Each row is a point on a landscape with many peaks, with its height.
A climber steps from a point to whichever of its 5 nearest points has the largest rise for the distance, and stops where none of them is higher. Distance is the straight distance between rows; heights are no part of it.
J_659 h=60.3: [ 76 111 105 172  99 154 115 128 153  78  52 117 142 152 201 127 136 160]
J_986 h=39.5: [135 116 139 126 115 136  95 111 154 115  94 136 121  92 105  96 109 123]
J_386 h=51.8: [124 156 145 175  82 140  94 107 155 158 124 198  78 105  90 126  98 174]
J_259 h=67.4: [ 93 102 105 148 138 138 143 140 134  92  81  93 157 163 204 132 145 128]
J_856 h=27.7: [169 139 146  74 154 110 141 123 108 143 172 113 130 115  72 123 139 101]
J_813 h=43.2: [159 136 138  33 158 118 155 143  72 144 206 108 125 137  72 128 151 109]
J_776 h=37.6: [170 166 162 133 171  83 147 118 119 169 230 150 119 135  86 163 138 123]
J_451 h=52.3: [ 94 124 107 168  77 159  92 116 154 115  67 160 110 113 147 122 106 167]
J_218 h=67.7: [107 102 108 128 123 137 125 132 147  77  68  90 158 145 186 109 135 122]
J_202 h=77.6: [114 112 107 138 136 120 139 140 134 115 103  99 147 147 169 131 128 108]
J_917 h=40.7: [129 128 127 152 131 120 119 121 145 142 121 139 125 115 125 125 110 122]
J_914 h=43.8: [107 133 120 171  96 136 104 117 152 142 103 163 109 112 128 125 101 152]
J_175 h=64.1: [171 172 183 168 150  94 128 103 144 170 198 180  94 124  71 143 120 145]
J_475 h=43.3: [ 80 136  97 187  68 163  98 128 141 133  79 173 107 134 165 145 106 182]
J_403 h=32.7: [ 93 105 104 149 153 125 170 153 112 115 125  92 164 169 208 160 158 108]
J_56 h=45.0: [149 145 140 144 153 101 137 125 134 158 174 140 120 122 100 140 119 115]
J_351 h=25.4: [142 139 121 130 157  96 159 137 111 159 188 126 140 141 131 155 132 104]
J_993 h=64.7: [ 66 146  87 190  52 190 108 134 133 129  72 180 109 149 191 166 127 205]
J_878 h=63.2: [ 85  99 107 157 120 145 116 129 151  63  52  95 154 155 203 112 149 147]
J_605 h=35.5: [176 137 176 113 141 120 120 106 133 145 150 141 112  97  48 107 131 116]
J_88 h=9.5: [189 134 181  53 148 133 133 112  97 131 167 114 122 102  27 103 160 107]
J_279 h=87.3: [162 164 171 163 142 105 119 105 145 165 175 166  95 110  68 132 114 140]
J_650 h=56.3: [148 121 119   5 145 137 154 155  56 129 181  91 136 137  98 123 145 112]
J_418 h=39.6: [152 136 133 114 151 110 141 134 119 150 164 125 129 124 110 134 126 107]
J_664 h=59.0: [108 105 103 105 154 128 163 156 108  99 118  73 168 166 198 139 156 100]
J_54 h=68.5: [135 108 108  45 142 137 149 159  91 100 129  71 162 142 151 120 142  98]
J_131 h=64.0: [133 116 109  81 151 119 158 153  97 121 143  84 158 145 153 131 139  97]
J_285 h=55.7: [110  97 106  88 150 140 163 159 107  72 104  54 177 173 208 128 166 106]
J_292 h=38.5: [ 68 116  97 199 118 142 141 135 136 115  79 131 133 165 207 157 144 156]
J_879 h=31.8: [129 152 135 183 117 112 123 121 145 166 145 174  99 124 116 142 102 147]
J_325 h=66.1: [128 118 105 114 150 116 150 147 114 124 134  99 149 142 159 134 136  95]
J_191 h=61.2: [159 174 187 178 126 114 113 101 155 168 181 197  77 110  63 133 115 164]
J_550 h=57.5: [149 117 130  67 144 125 136 134 108 118 134  91 145 123 115 110 133  96]
J_758 h=34.7: [157 140 128  65 159 106 158 142  80 148 210 109 135 138  94 144 145 107]
J_983 h=19.1: [182 145 169  92 159 111 135 112 116 151 187 129 114 113  47 127 149 112]
J_796 h=24.4: [162 152 143  97 164  93 154 134 101 161 219 128 128 134  85 153 141 107]
J_998 h=59.6: [172 153 185 145 142 111 119 107 142 158 169 160  96 104  52 119 131 129]
J_831 h=24.7: [ 92 143 108 199 102 128 124 131 140 156 122 169 112 138 161 151 106 157]
J_525 h=36.4: [167 129 142  33 149 127 143 135  84 130 172 100 133 119  67 111 148 104]
J_633 h=0.1: [ 87 117 108 193 148 119 167 148 118 140 127 123 143 163 199 170 144 119]
J_768 h=76.9: [107 164 126 182  66 148  97 118 144 170 129 208  78 118 113 142  90 189]
J_610 h=27.1: [137 129 146 145 106 131  96 105 156 134 106 161 103  90  87 106 103 143]
J_846 h=80.9: [131 109 134 121 114 135 101 114 153 101  79 122 133  97 118  95 113 119]
J_448 h=52.5: [108 109 121 144  96 148  89 112 159  98  65 133 126 104 137 100 111 148]
J_671 h=53.2: [ 82 117 101 177  92 149 103 123 141 115  71 150 118 138 172 135 115 161]
J_167 h=55.4: [132 124 109  89 154 112 164 155  93 138 172 100 155 147 147 141 142  96]
J_841 h=46.9: [ 70 127  90 177  59 182  92 123 148 107  59 163 117 144 182 140 119 192]
J_42 h=60.4: [ 99 104 112 138 103 141  99 119 157  72  56 104 144 125 171 102 121 136]
J_614 h=35.8: [150 127 143 103 140 123 122 117 137 126 120 119 130 102  96 105 120 106]
J_302 h=66.4: [107 103 118 136  95 145  87 109 164  81  56 123 135 105 149  94 109 145]
J_210 h=56.7: [ 91 115 108 164  89 153  95 118 158  99  61 138 127 131 172 118 114 158]
J_972 h=16.5: [122 137 116 182 136 104 143 129 135 161 153 148 123 134 142 152 114 128]
J_668 h=52.2: [151 141 146 139 137 111 127 120 138 150 152 143 115 115  90 121 117 117]
J_29 h=48.3: [129 120 127 128 123 124 112 121 149 116  95 124 128 108 119 109 112 118]
J_176 h=57.4: [148 124 114  52 154 124 153 153  85 135 169  90 147 136 117 131 142  97]
J_352 h=63.6: [136 116 106  14 146 139 157 168  59 117 164  79 151 148 134 126 146 105]
J_675 h=11.1: [172 127 192 121 126 142 102  96 150 132 122 158 105  77  34  92 130 123]
J_461 h=65.2: [129 105 116 100 131 133 123 135 136  90  87  81 152 126 160 108 129 105]
J_230 h=66.2: [ 92 119 107 176 123 128 130 132 141 129 100 134 126 145 176 144 121 138]
J_298 h=38.8: [119 124 113 142 150 108 156 147 118 147 149 115 145 145 159 154 131 101]
J_815 h=75.7: [168 127 171 105 134 129 112 103 143 125 123 135 116  84  56  94 127 113]

Where does a climber stop that starts at each point below?
J_671 => J_202
J_776 => J_279
J_633 => J_202
J_983 => J_279
J_831 => J_202
J_650 => J_54
J_664 => J_202
J_176 => J_54

Call two points neighbours if one is among the 5 nearest of the other. Go from one point of each pair to the other, from neighbour to neighbour, staying as high as possible. Name the lowest point that can't be avoided.
J_279 and J_815 => J_668
J_768 and J_279 => J_386
J_768 and J_54 => J_914
